Points, in no order, along strands that fork, close into loops and pass close to each other.
In the rows, zero is written as 128.
Points whose rows are less than 191 apart are linked; no others are. Some points are linked to none.
J_363: [165 125 158 139  93 155 119  83 101 118 114 184 159 123  70 100 128  78
  99 153 124 118 122 127 157 121 178 113 108 170 150  85 120 139 155 136
  79 128  65 173 146  57 193 166 163 163  99  90 154 128  90 154 115 156]
J_353: [168 153 128 100 129 166 130  99 132 184  35 141 116 122 169 182 140 166
 168 173 156 133 127 123 118  98  93 151 157  88 124 128 112  84 100 115
 105 142 132  83 157 163 157 130 119 143 158  93 126 129 117 174 166  90]
J_228: [145 112 221 103 122 177 122 128  90 128  85 104  85 137 179 154 102 152
 143 117 174 117 156 134 132 143 113  96 175 134 163 140  81  97 131 179
 118  94 185 166 138 125 105 119  92 126  94 108 148 103 139 158  83 154]
J_859: [107 108  74 134 125 130 154  74 133 145 214 121 157 126  95  77 152 128
  87 151 106  97 158 119  71 137 138 146 140 126 124 118 149 136 127 118
 100 113  94 141 156  86  82 148 150 121 124 174 127 136 133  88 130 190]
J_211: [114 107  66 128  84 158 128  72 123 163 142 122 168 102 109 103 133 124
 100 129 140 113 141 106 158 121 150 171 124 150 133 161 119  83  81  91
 128 113 119 180 169 117 144 195 165 123 125 148 199 130  69 137 131 120]
J_660: [152 134  43 114 134 103 114 151 153  85 131  74 154 126 133 167 163 147
 184 153  94 170 134 104 115 128 191 113 121 131 102 112 121 144  93 118
 145 142 154  93 140 136  98 130 150 117 132  82 170  77  88 116 152 185]
J_217: [124 136 130 159 124  98 125 128  95  81 107 106 120 101 126 123  83 135
 126 100 139 143 151 131 154 121 152 138 124 111 101 160 117 124 146 145
 150 171 163 132 108 143 175 129  72 137  78 155 203 148 127 114 106 113]
J_898: [155 129 179 100 117 186 120 137  86 156  55 127  75 129 189 151 138 182
 119 131 160 102 164 118 134 181 135  92 186  84 143 124  79 101 119 168
 123 119 121 146 143 126 124 109 135 126  97 119 130 100 136 167  67 163]
J_988: [160 117 150 102 103 127 162 133 115 160  48 117  99 177  83 148 166 141
 111 131 112 119  73 120 145 131 101 159 169 158 125 153  84 147 152  82
  51  49 135  97 173 124  69 140 170 141 164 158 121 171 161 186  85 113]
J_679: [130 107 110 130 118 141 120 169 105 171 105 129  91 109 128 133 168 183
  67 158 133  90 105 115 144 173 126 132 145  85  97 123 129 130 168 119
  94 112  56 177 130 160 149 125 155 112 107 202 115 108 100 130  74 134]
J_485: [115 124 184 164 138 157 157 113  93 139 110 109 131 125 145 191 145  85
 114 127 114  86 113 117 125 160 114 122 187 146 138 116 140 125 139  99
 101  83  85 157 141 103  61 107 203  95 149 218 107 110 144 162  60 199]
J_328: [ 94 104 112 107 119 131 115 193 147 115 183  87  89 163  91 117 122 143
  96 121 119 134 151 130  98 146 130 133  66 188  78 121 109 147 124 138
 111 115 186 133 122 144  73 129 116 126 153  94 178 109 133 107 117  90]
J_854: [134 128 173 137 113 153 169 147 101 149  64 138 102 145 115 158 141 126
 123 104 147 111 113 121 156 165 106 132 193 137 136 144 106 138 138 120
  69  57 116 119 123 139  86 117 175  94 158 195 116 129 141 177  54 162]
J_466: [174 158  55 154 154  78 146 147 154  46 121  35 164 145 152 161 154 174
 186  91  90 182 125  89 154 106 162 112 119 115 131 107 130 145  89 107
 154 167 169  64 164 138  78 104 147 134 147 112 158 111 100 118 147 158]
J_855: [146  89 161 162 161 154 111 128 170 117  99 181 144 171 111 151 149 158
 132  63 152 137  92 111 115 135 115 116 175 126 235  84 162 115 134 123
 135  83  67 100 103 102 114 109 170  89 161 117  59 106 145 168 116 129]
J_605: [116 143 100  89 148 148 164 136  94 114 129 105  73 147 114 154 124 186
 144 105 159 135 136 120 122  99 162 153 154 135 117 198  82 128 130 140
  88 120 210  63 138 168 115 148  62 133 109 180 171 159  92 134 127  91]
J_848: [ 87 132 197 108 124 138 128  96 115 134 149 194 133 111 125  97 104 110
 126 125 124 159 150 150 142 125  69 142 132 170 160 124 115 113 149 138
 137 149 114 132  75 114 156 141  65 172 120 158 140 132 153 123 145  55]
J_176: [129 123 153 164 159 140 128 153 116  79 173 145 168 138  56 132 125 103
 107  79 100 140 158  83 122 146 154 144 122 202 149  67 119 110 138  96
 131 120 104 168 106  65 100 157 146 132 174  86 191 103 145 135 123 152]
J_152: [130 133 104 104 118 128 131  94 143 144 182 161 114 114 148 104 125 180
 152 187 147 149 114 151 109 125  78 150 120 106 128 133 113  96 133 135
 123 166 133 160 103 148 147 148  69 140 119 142 111  87  92  90 197  67]
J_23: [144 132 116 125 130  90  97 204 165  85 139  77 111 110 159 144 135  85
 147 133 118 131  88 123 172 163  97  87  68 150 120  85 158 157 142 151
 138  85 134 152  94 139 136 112 158 168 142  42 125 103 114 137 118 138]
J_600: [140 151 156 123 151 147 124 134  83 157 102 102  88 123 170 137 150 170
 132 173 159 103 171 136 122 178 115 129 192  80  91 131  96 100 120 150
 107 143  95 148 135 140 139 114  82 114  98 130 111 134 156 139  86 126]
J_270: [103 154 143 132 130 107 159 158 138  98 184 145 133 154  93 118 109 109
 138  96 126 163 109 122 126 142  80 133 124 179 118 139 135 149 145 106
 112 106 143  96  92 137  67  93 120 109 151 200  97 131 173 103 132 128]
J_359: [138 131 196 123 102 165 122 142  83 103  81  95 107 141 164 164  83 133
 157  97 180 120 116 145 167 110 109  89 138 135 143 159 100 126 153 146
  95  65 196 157 125 152 142 112 113 116  98 155 146  98  90 157 117 143]
J_790: [132 136  73  86 129 195 113  96 102 117  93 160 125 100 109 151 177 158
  91 150  91  99 142  81 107 120 175 152 158 127 163 144 140 135 146  68
 127 138 115 124 151 161 165 148 151 138 116 177 199 132  43 152 158 127]
J_115: [112 124 110 132  95 158 125 147  81 163  76 143  75 148  87  97 214 180
  38 134 131 111 170 117 168 185 165 160 152 101 111 106  89 131 130 145
 130 154 119 147 178 145 129 169 147 161 100 115 156 137 160 115  90 110]
J_222: [109  91 166 123 138 163  97 150 153 126  74 205 125 122  95 150 112 146
 118  80 194 124  91 118 133 136 127 123 152 127 206 115 147 136 132 121
 104  85  90 107  57 161 162 129 137  74 165 123  84 102 116 182 129 101]
J_178: [120 113 121 124 108 125 146  73 177 120 183 132 175 162 110 119 122 196
 173  87 142 164  85 132  94 111  60 138 186 105 219 110 117 122 135 114
 155 136 117 106 107 112 119 120 113 113 155 160  81 103 121  95 167 136]
J_183: [144 107 159 161 165  71 152 172 164  84 148  83 110 157 167  92 122 143
 157  77  97 154 104 144 124 159 119 113 112  95 143 139 115 144 143 160
 190 181 179 156 136 135  86  81  96 148  99 152  82 117 177  86 118 155]
J_970: [ 95  87 192 136 106 138 109  64 103 165 136 148 152 122 160  90  84  87
 108 148 152  96 152 187 121  96  98 105 119 130 154 140 150 120 155 170
 137 100 119 205 129  77 157 141 123 141 105 142 116 152 129 107 123 124]
J_366: [133 130 156 106 122 147 113 140 129 111 130 118 140 130 165 128 110 141
 145 129 107 133 152 127 135 108 126  75  68 145 136 107 139 189 144 168
 120 108 177 158 100 110 148  92 103 143 114 101 162 106  83 133 153 118]
J_682: [143  98 234 100 166 146 100 138 127 102 124 154 170 152 165 146  95 125
 167 114  87 168 128 130 116 121  98  89 121 152 193 126 109 104 167 121
 162 133 166 162  95 107 109 116  81 152 150  76 116  93 132 143 168 120]
J_548: [106 139 185 140 105 127 105  58 109 163 119 164 133  97 147  77 119  66
 117 194 148 118 168 179 148 100 106 138 125 101 101 108 131 112 133 178
 116 137  83 176 126  78 185 166  94 163 116 101 123 174 178 116 132  86]
J_126: [140 137 155 152 121 106 120  56 112 179 132 110 133 114 182  89 142 104
 123 204 110 106 174 183 120 125 144 124 115  96 103  97 111 112 120 171
 135 157 115 153 146  54 147 123 111 147  80  90 118 158 161  99 136 115]
J_473: [127 115 119 141  92 157 151  76 101 164 144  92 155 112 125 122 121 104
 144 161 151  97 143 121 131 114 137 130 131 128 102 147 133 117 113 114
  84  64 107 165 155 106 136 155 161 115 120 143 166 141  90 134 135 169]
J_649: [150 147 102 159 118  94 156  96 142 115 136 175 175  89 121 126 141 125
 136 118 129 145 131  97 159 119 136 127 166 131 160 127 154 111 125  90
 152 135  47  91 118 127 196 119 166 127 127 166  93 168 126 129 133 133]
J_648: [153 179  56 112 123 130 115 124 142 134 195 115 191  81  98 168 117 117
 152 169 114 144 159  73 151 120 115 140 103 141  74 111 175 111  93  73
  99 134  81  86 116 151 156 157 140  82 187  83 149 127  94 121 186 105]
J_684: [111 164  87 110 150 118 158 148 101 100 160  98  98 137 132 168 119 147
 149 152 147 129 142 136  97 129 176 130 152 109  75 178 115 137 132 123
 113 118 146  86 140 174 103 114  72  92 111 185 157 156 111 115 114 144]
J_998: [170 153  67 118 138 152 135  92 161 137 171  78 159 112 147 159 153 161
 151 211 123 130 170 125  85 129 119 157 133 108  64 124 166  97  90 103
 114 146  89 130 167 135  92 149 117 113 164 148 127 137 105 125 186 126]
J_209: [127 131  63 103 135 137 128 118 135 108 121 120 146  91 121 150 135 159
 121 126 110 121 147  90 133  96 180 150  97 119  91 149 141 143 125  88
 119 127 127 114 109 172 180 140 123 115 111 157 192 136  61 127 154  99]
J_557: [118  81 173 117 143 114 120 150 142 113 173 104 124 188 155 113 105  73
 147 143  92 148  88 190 108  94 105 116  69 137 120 158 143 141 148 145
 154 123 158 187 170 107  86 143 111 152 119 124 105 140 118 112 148 128]
J_358: [140 159 124 139 139 108 162 164 128 111 120  90 116 137 138 174 102 108
 176 142 137 151  86 157 136  79  84 132 127 128 105 131 115 111 139 129
 114 132 149 118 134 147 137 120 102 120 159 154 110 119 102 153 170  99]
J_830: [164 139  85 199 151  62 123 125 148  64 126  52 205 114 123 120 129 140
 156  51 113 137 122  81 175  95 155 135  81  98 121 106 167 124  99  81
 182 164 170 122 167 126 102 113 156 151 141  91 145 126 111  99 161 154]
J_341: [156 100 110 135 125 138 120 119 138 188  79 151 116 137 125 103 149 190
 101 117 193  77 109 116 131 139 137 142 178  61 101 107 187 148  99 134
  91 104  94 106 129 106 147 103 164  94 106 118  87 148 136 134 109 112]
J_324: [105 136  79 141 119  94 118 109 150 166 139 127  75 117 140  75 153  66
 123 139  89 113 165 129  92 171 152 127 127 128 120 142  87  99  95 131
 180 147 106  87 129 130 116 128 172 121 125  50  98 122 183 108  94 170]
J_834: [121  86 120 137 140 118 130 158 177 122  87 135 144 159 106 138 130 150
 120  61 162 103  55 127 122  99 125 147 119 114 155 119 182 180 122  99
 136  87 140  82 103 152 117  87 186  66 165 150  62 143 160 129 139 136]
J_480: [152 110  55 114 111 185 120  91 117 151  78 141 136 102 130 131 152 167
  97 112 133 100 129  78 155 131 185 183 132  97 133 155 127  83 103  77
 130 133 113 155 189 166 137 184 186 148 123 153 189 129  46 145 123 143]
J_11: [108 149 152 152 150 128 127 113 118 101 167 165 172  92 118 116 106  60
 114  99 106 109 131 108 130 116 139 105 108 151 120  94 183 172 155 114
 137 140  84 165 102 110 169 114 165 123 114 139 133 119 142 117 105 165]
J_894: [115 133  68  98 158  97  94 170 168  77 113  88 113 125 136 149 149 109
 187 130 110 157 109 126 118 153 193 105  87 161 134 126 128 140 110 131
 179 142 165  78 101 166 111 116 152 142 154  53 159  92  90 125 145 169]
J_470: [130 190  70 112 149 109 169 178 132 117 125 106  90 147 141 192 100 143
 159 164 153 148 102 156 123  96 130 125 132 121  68 139 137 151 102 122
  78 131 141  45 137 184 121  99 113 112 160 170 111 146 109 133 152 116]
J_957: [ 95 148 218 140 140  90 122  89 125 146 145 186 161  98 127  88 103  76
 135 191 117 141 154 173 140 128  78 139 131 125 149 127 122 100 146 149
 139 170  84 134  96 102 192 142  73 155 117 141 101 179 186 100 132  72]
J_948: [154 124 202 117 102 154 121 113 108 109 109  88 161 120 175 143  98 136
 173 105 143 128 122 129 164  89 103  66 102 142 159 141 123 149 150 166
 124  94 198 189 133 111 147  90  86 141 100 126 173  89  60 139 163 151]
J_446: [155 136  87  71 118 134 162  64 127 177  78 154 126 134 139 153 187 146
 119 149  87 129 109 106 100 121 103 150 171 123 147 141 141 153 112  80
 114 105 111  55 133 122 109 103 161 145 127 175 123 171 129 158 119 104]
J_907: [ 88 148 100 142 129  75 144  97 119 124 116 136 109 102 149  88 138  78
 113 139  54 112 139 120  91 153 140 123 140 126 146 129 110 123 112 132
 224 185 138  72 131 112 137 108 157 152 101 105 150 132 170 117  85 162]
J_346: [140 190  89 159 121 120 165  74 116 118 149 136 174  53 140 154 149 111
 137 164 107 127 182  62 136 124 125 132 164 120  99 117 169 125  78  96
 149 143  66  81 112 120 186 117 160 115 114 139 145 145 130 141 110 138]
J_646: [150 135 133 143 109 122 108  97  82 168 116 107 103 125 144  91 150 147
 115 193 128  95 187 172 122 153 178 111 148  93 100 128  98 119 133 176
 100 125  98 171 143  90 144 145 116 156 100 107 112 158 135 127 111 144]
J_8: [144 157 104 127 147 128 106 199 133 120 100  72 109 114 181 210  78 144
 184 173 176 118  89 174 158  96  95  67  88 112  98  93 154 166 104 143
  84 105 140 140 123 184 156 101 148  92 135 123 132  76  60 158 137 124]
J_404: [159 140 118 132 137 136 132 143  81  75  89  97  92 113 115 141 114 199
 117  90 152 131 161 117 157 140 194 148 162 126 121 168  77 101 136 142
 118 171 194 100 158 156 141 161  74 136  74 169 224 146 106 121  97 116]
J_457: [144 115 105 133 129 116 123  64 164 144 153 152 181 108 109 131 128 159
 161 108 146 154 109 112 144 115  80 156 171 131 184 145 129  99 119 106
 142 121 102 103 135 133 156 130 127 109 164 127  80 125 103 123 169 105]
J_673: [152 143 159 168 136  72 156 193 161  93 139 105  95 146 166 103 124 122
 182 101 140 156  72 166 127 163  84 105 127  98 124 115  89 132 131 170
 137 165 134 127 110 130 105  88 116 132 124 120  29  96 201  78 100 140]
J_301: [106 129 130 148 149 167 139 114 105 152 159 177 143  91 113 149  91 132
 127 113 183  94 135 106  97 140 120 119 172 132 157 147 174 119 111  99
 127  92  80 120  87 151 145 134 149  59 146 175 114 116 111 152 111 168]
J_740: [116 146 141  94 139 124 112 153 149 114 129 126  95 126 182 161 127 117
 161 131 103 139 139 117  87 157 133  90 109 154 146 138 112 130 111 141
 183 157 193  81 112 163  92  88 107 145 156  57 123  96 138 150 139 157]
J_939: [137 123 126 128 146  60 136 138 159 101 133 125 113 171 128  87 112 136
 155 128 106 165 119 169 140 105 169 143 100 125 114 142  90 145 135 179
 166 198 183 118 144 103 118 123  72 165 108  84 140 140 155 100 165 109]
J_291: [163  83 138 130 141 121 147 157 148 113  90 138 133 170  85 130 158 147
 104 108 135 119  47 127 109 125 148 146 155 105 138 104 146 188 162  95
  95  78  94 122 128 140 110 115 195  94 143 156  51 116 163 136 103 149]
J_134: [120 156  80 148 133 109 135 194 146 110 107  77 125 148 146 181  79  97
 192 129 165 149  46 177 160  46  98 101  99 126 112 129 129 133  97 157
  85  95 171 111 133 178 135 110 154 113 185 126  99  91  74 157 178 108]
J_546: [135 162  68  97 128 172 121  85 142 147 171 127 159  95 104 174 129 164
 148 201 142 119 158 122  95 108 122 142 111 114  79 118 151 103  98 102
  71 106 104 118 120 148 138 157 110  92 173 133 139 118  69 124 195  94]
J_49: [124 123 109 133 158 101 108 130 137 102 204 121 144 130 159  93 119 160
 137 158 104 146 147 158  86 134 160 111 110  84 105 103 142 162 120 159
 156 181 111 159 120 111 113 107  87 109  91 133 130 127 130  73 146 149]
J_968: [132 138 141 140  97 101 131 152 135 111 132  77 119  93 127 129 122  98
 150 104 135 130 137 118 151 154 100  96  89 158 139 106 119 133 122 163
 150 110 165 155  89 128 147 112 126 159 142  62 180  98 108 141 121 135]
J_61: [ 76 137 136 112 132 131 128 167 150 115 222 124 123 157  90 106  98 102
 101 110 102 158 163 120 126 136  74 134  71 207  95 142 136 132 139 117
 141 134 161 129 103 122  64 130 100 125 149 148 163 138 145 101 124  85]
J_463: [111 110  77 116 100 101 147 100 149 172 166 163 113 126 116  70 169 154
 125 173 104 146 115 159 146 123 102 182  92 110 113 110 103 133 125 139
 162 190 125 142 128 128 141 150 107 167 122  93  95 121 133  68 205  46]
J_420: [136 140 193  87 138 184 118 102 115 153  29 180 128 138 163 144 136 167
 149 111 162 163 148 138 130 107  96 123 147 131 170 122 108  93 117 143
 125 158 171  91 131 121 135 121  99 165 148  85 126 114 147 178 179  94]
J_519: [104 118 136 153 135  86 120 139 153 104 162 151 168 136 119  72 102  36
  94  99 103 114  96 145 133  91 140 118  62 118 103 108 192 172 164 118
 158 135  96 178 118 112 134 132 153 113 108 148  74 147 173  85 116 160]
J_288: [154 110 116 128 145 114 118 198 130  99 153 138 130  78 119 142 137 161
 103  95 135 121 107  82 153 170 129 108 123 108 130  95 154 159 158 105
 119 128  86 149  56 158 185  93 124 110 119 128 113  88 115 137  87 141]
J_255: [151 131  96 111 105 120 161 101 128 177  73 128  97 161 107 136 152 142
 127 162 130 111  72 151 111 122 107 155 164 110 108 152 122 154 114 105
  59  83 128  68 154 140 100 131 163 131 139 159 104 169 149 155 108 103]
J_410: [161  93 152 148 128 139  93 118 125 120 107 139 211 112 108 129 121  75
 103 140  89 123 112 132 181  98 137 137  92 146 129  75 148 161 183 128
 133 127  82 212 142  75 190 154 157 159 110  94 177 122  80 137 147 116]
J_764: [108 144 114 131 124  99 158  88 150 156 145 161 128 122 151  92 148 114
 113 125  88 122 142 117  91 115 114 122 146 133 163 140 158 153 119 112
 181 151 131  60 125 122 127  78 148 138 128 140  95 155 178  97 112 151]
J_493: [ 91 139  71 130 131  77 139 172 152  73 184 137 115 144 102  81 106 119
 111  92 131 149 103 130 140 122 151 122  77 132  86 156 140 159 129 127
 125 117 159  95 109 156 115 112 109  96 131 166 113 157 156  99 125 132]
J_21: [147 135 114 179 128  86 113 151 147  90 116  78 166 110 110 124 113 119
 152  92 141 117 111  89 174 106 130 146  71 128 138 124 142 109 122 116
 154 135 188 141 115 109 142 131 115 135 132  77 161 121  92 128 168 124]
J_297: [105 110 151 148 110 154 131 110  86 145 165 158 159 127  73  85 118 112
  66 148 151 119 150 125 145 145 158 155 122 143 118 126 116 101 159 127
  81 110  69 201 130  85 147 181 127 134 108 188 166 149 102 117  93 104]
J_97: [150 123  99 129 121 110 100 203 164  98 105  83 102  92 178 174 119 135
 166 128 152 131  70 125 150 140 106  60  84  88 135  98 179 163 129 145
 137 102 142 145  87 184 161  79 166 116 134  78  95  69  93 153 123 147]
J_509: [ 95 105  77 126 107 110 135 103 174 144 139 113 110 102 107 111 156  69
 122 141  88 118 123 120 110 146 137 136 111 159 126 157 108 103  86 109
 177 111 157  97 143 131  93 156 196 160 172  72 129 145 131 128 144 167]
J_906: [136 128 144 105 144 172 120 207 131 129 171  83  96 168 111 130 114 103
 119 115 112 142 160 137 122 146 125 131  85 181  86 121 103 109 111 152
 114 120 184 125 129 127  32 136 105 144 169  42 129 116 163 135 132 117]
J_120: [123 158 187 186 148  91 139 223 147 105 111 111  73 150 139 125  82  70
 169  95 178 122  69 180 139 140  96 107 140 100 112 139  78 110 143 180
 122 136 132 116 109 166 125 118  93 108 134 117  46 104 206 119  88 130]
J_45: [148 123 228 117 156 172  96 111 102 112  76 174 147 189 150 149  78 132
 166 110 129 165 132 157 109  98 119 132 154 151 173 140 111  93 153 124
 117 146 164 120 126 123 110 139  85 137 139  88 105 133 165 153 161  92]
J_309: [128 111 159 119 128 184 126  84 101 157 132 171 145 122 105 149 122 135
 124 123 145 111 134 106 106 144 128 108 165 149 143 112 162 116 108 116
  96  86  83 137 123  91 131 141 154 112 128 153 142 101 110 153 130 157]
J_109: [119 126 153  95 162 133 112 155 154 123 115 115 121 139 161 196  97 105
 140 191 124 147 106 154 105  78  91 136 117 120 110 155 152 100 127 117
 125 132 133 122 144 172 117 140 103 109 147 124 125 119  97 140 141  93]
J_84: [133 108 132 160 143 107 111 143 158  76 193 112 145 134 153  81 122 126
 132  73 106 133 128 133  97 141 142  90 104  94 144 116 135 156 128 161
 179 167 141 171 120 118  91  86 129 110  98 115  84  83 147  83 136 202]
J_687: [156 154 100 129  70 129 157  74  92 138  71 172  77 125 101  78 142 134
 107 146 117 110 123 137 131 138 188  97 186 114 179 152  79 139 137 131
  93 141 137  92 163  97 174 140 146 170  82 151 139 176 104 130 112 155]
J_408: [137 173 146 166 181  82 117 226 118  90 147 106  94 138 139 154  87 106
 183  92 180 146 116 157 151 127 166 126 124  94  58 133 109 120 153 155
 110 172 138 107 120 186 123 110  49 102 119 118  68 120 184  93 113 127]
J_987: [ 79 112 121  98 141  60  82 146 137 128 138 117  86 137 134  91 130  85
 123 161 100 138 121 195 116 118 171 147  93 127  77 137 114 139 138 172
 173 175 124 140 151 133 112 161  74 150  99  77 103 169 159  85 126 103]
J_745: [123 122 104 128  97 137 162 104 185 152 142 117 162 162  87 122 153 153
 115  61 146 119 101 103 127 117 108 149 122 127 162 130 189 153  83 101
 138  83 147  37 120 110  96  95 168 123 154 144  83 151 152 106 147 123]
J_729: [150 159  72  91 116 158 170  65 115 152 100 171 148  96 126 141 169 161
 105 133  93 123 159  91 126 133 139 148 187 129 156 138 132 127 111  71
 123 125 123  62 148 134 134 143 164 148 115 198 171 184  84 159 127 126]
J_973: [ 66  96 130 144 106 129 153  74 114 177 184 130 150 133  88  84 118  98
  69 137  99 117 168 129  91 133 114 148 126 178 144 132 127 131 146 123
 129 123 109 172 135  80  95 151 142 145 104 197 176 139 122 114 117 126]
J_246: [120 137 171 141 138 136 144 137  86  85 162 136 154 139 103 125 114 113
 138 136  94 140 191 113 119 139 154 128 144 182  96 114  90 111 148 130
 108 137 127 143 131  97  77 161 119 112 144 110 177 121 174 150 104 143]
J_159: [169  86 126 138 130 113 134 169 119 143 118 115 139 142  90 124 155 162
  78 137 130 100  67 115 170 143 121 147 144  88 100 115 176 146 167 114
  94 101  55 173 144 128 130 124 168 111 121 189  81 140 137 137  81 144]
J_633: [113  86 224  71 139 171  91 121 107 116 116 122 101 139 186 141 108 113
 135 128 124 135 151 165  91 138 109  95 143 149 177 147  69 100 161 167
 154 123 177 176 115 123 109 133  68 127 106  89 133  82 143 138 108 142]
J_535: [143 101 104 122 134  97 120 118 149 128 103 167 117 138 136  62 171 196
 122 149 107 155 122 135 137 121 144 174 109  91 144 133  94 139 140 130
 171 204 168 130 138 129 122 129  94 179 108  82 113 133 143  83 200  79]
J_388: [145 174 151 108 160 169 104 140 133 154  52 119 123 103 193 232 120 138
 155 204 160 134 136 128 101  96  73 146 166  93 122 136 117  83 117 122
 133 150 106 123 137 196 133 133  84 100 165 136 127 105 109 178 139  86]
J_182: [135 140  77 133 144 138 117 121 150 150 140 151 174  70 110 162 132 140
 144 110 126 130 149  59 179 102 140 171 111 135  94 130 185 104 101  60
 124 118  95  96 133 156 158 148 154 102 169 123 149 141  94 152 157  92]
J_361: [156 118 133 145 105 146 136  89  74 115 132 147 175 150  53  90 118 101
  93 132 118 118 150 113 144 136 176 140 126 191 134 110 117 121 147 120
  61 131  83 198 162  62 148 169 160 141 101 168 185 156  75 125 125 154]
J_268: [116 107 142 152 122 156 140  90 185 146 155 127 145 184 115 136 152 176
 148  81 153 145 103 118  85 160  69 124 202 126 223  96 135 127 111 126
 151 104  89  83 106  86  95  92 143  82 150 117  70  94 167 140 134 119]
J_59: [129 123 112 109 108 131 129 103 103 143  75 156  76 134 135  98 136 139
 104 105 138 121 172 133 121 119 188 133 162 120 140 168  76 126 101 148
 118 124 173  85 153 121 155 149 133 156  93 113 152 191 148 151 112 130]
J_887: [ 81 107 142 125 148 145 100 149 121 140 108 209 131  87 113 163 108 151
  91  85 171 123 110 115 133 146 112 139 155 121 190 143 158 103 136  96
 146 109  59 132  75 162 185 140 123  96 150 184 111 106 105 159 100 101]
J_714: [134 131  78 155 156 134 121 115 131 142 216  89 163 129 114 127 131 137
 145 164 104 115 193 133  82 144 160 148 128 113  88 141 147  90  88 125
 114 132 111 163 167 115  78 160 103  77 136 135 140 137 129 111 139 181]
J_641: [ 88 120 153 104 106 115 121 155 143 187  80 130  73 110 172 139 153  93
 105 167 112 112  96 144 132 148  59 107 102 113 117 116 142 150 126 162
 157 134 121 117 133 145 135 107 150 157 134  84  94 111 158 143 102  90]
J_591: [ 83  67 153  90 109  99  83 151 142 148 146 111  88 173 136  88 123  99
  91 140 116 126  80 207 104 107 114 124  57 130 101 140 122 147 159 175
 146 130 151 194 171 122 107 152 108 159 117  85  74 141 143  76 140  89]
J_227: [139 139  99 119 141 104 120 138 133  98 217 111 145 120 130 123 133 178
 145 178 109 170 145 121 111 143  97 114 102 127 124  84 118 133 133 138
 122 173 109 141  99 116 120 120  71 131 125 131 122  92 105  90 175 112]
J_631: [ 73 147 128 160 102 126 132 105 112 134 127 149 121  94 128  95  93 110
 112  99 145 132 169 120 163 127 101 138 122 146 130 156 136 120 140 147
 149 156 142 125  96 124 192 136  79 133 108 159 180 172 138 114 113  84]
J_479: [142 113 123 120 102 183 140 133 100 177  50 156  94 142 137 109 169 154
  59  97 134 120 144 117 148 175 168 174 156  87 121 148 108  98 110 120
 131 140 144 117 194 138 119 170 161 171 114 145 149 198 160 144  95 126]
J_620: [ 86 146 135 115 124 132 117 129 146 118 134 125 111 128 128 144 134  41
 122 119  83 124 151 101 106 135 119 114  90 192 132 162 124 118  94 120
 195 135 194  75 120 143  71 117 151 136 172  77 167 125 156 140 138 129]
J_501: [132 135 163 131 140 146 116 159 104  94 170 106  94 145 105 154  98  92
 155 102 127 139 186 121 107 134 160 132 129 183  97 136  68  73 116 155
 122 126 168 106 123 122  76 154  99 114 141  37 146 121 196 132 115 158]
J_526: [ 92 137 101 145 132  76 127 165 121 124 157 166 120 134  93  78 118  78
  79  94 115 105 105 136 140 103 149 127  83 115  74 164 183 172 153 102
 138 127 106 120 117 144 149 121 130 105 120 166  97 196 180  94 100 129]
J_783: [137 145 110 133 102 118 134 119 169 176 133 152 143 153 127 121 140 110
  96  97 141 129 132 114 131 119 102 110 111 129 137 104 188 160  95 114
 167 148 130  44  95  95 153  68 163 139 142 110  79 147 186 117 143 122]
J_451: [103 113 112 104 101 140 130 171 103 201  83 124  66 123  96 118 199 181
  73 127 170 104 124  96 171 184 145 144 134 101  82 116 100 139 142 136
 104  99 111 165 149 155 137 126 145 154 113 164 123 108 138 146  65  89]
J_819: [108  95 191 104 118 172 119  91 113 126 142 133 138 148 150 136  97  73
 148 137 136 124 112 168  90  93 107 108 122 156 162 179 123 117 132 145
 131  79 159 184 127 115 105 153 115 126 125 134 135 121 125 128 137 139]
J_254: [132 116 122 173 143 136 127 129 127  76 159 123 189 135  84 113 120  88
  98  56  86 111 126  85 126 108 156 138  96 167 156  78 160 154 143  99
 156 144 133 185 135  80 131 117 160 137 105 129 185  93 108 110 124 185]
J_194: [139 140 150 118 100 109 120  87  70 146 107 141 100 115 125  88 141 138
  86 153 129  85 132 151 116 146 169  88 152 104 151 113  77 151 169 153
  92 139  91 160 124  88 192 121 133 145  62 144 108 140  98 131  86 164]

How many points has the smallest loop of links through each point below? Write - if it is on no loop.
J_519: 12
J_59: 31
J_684: 19
J_45: 17

A piece is all that can be reached along the links. How many separate loops has the piece of each point below (a circle has one, a figure eight two, a Y none), and how many tips (points with one link)?
J_353: loops 4, tips 1
J_246: loops 1, tips 0
J_346: loops 0, tips 3
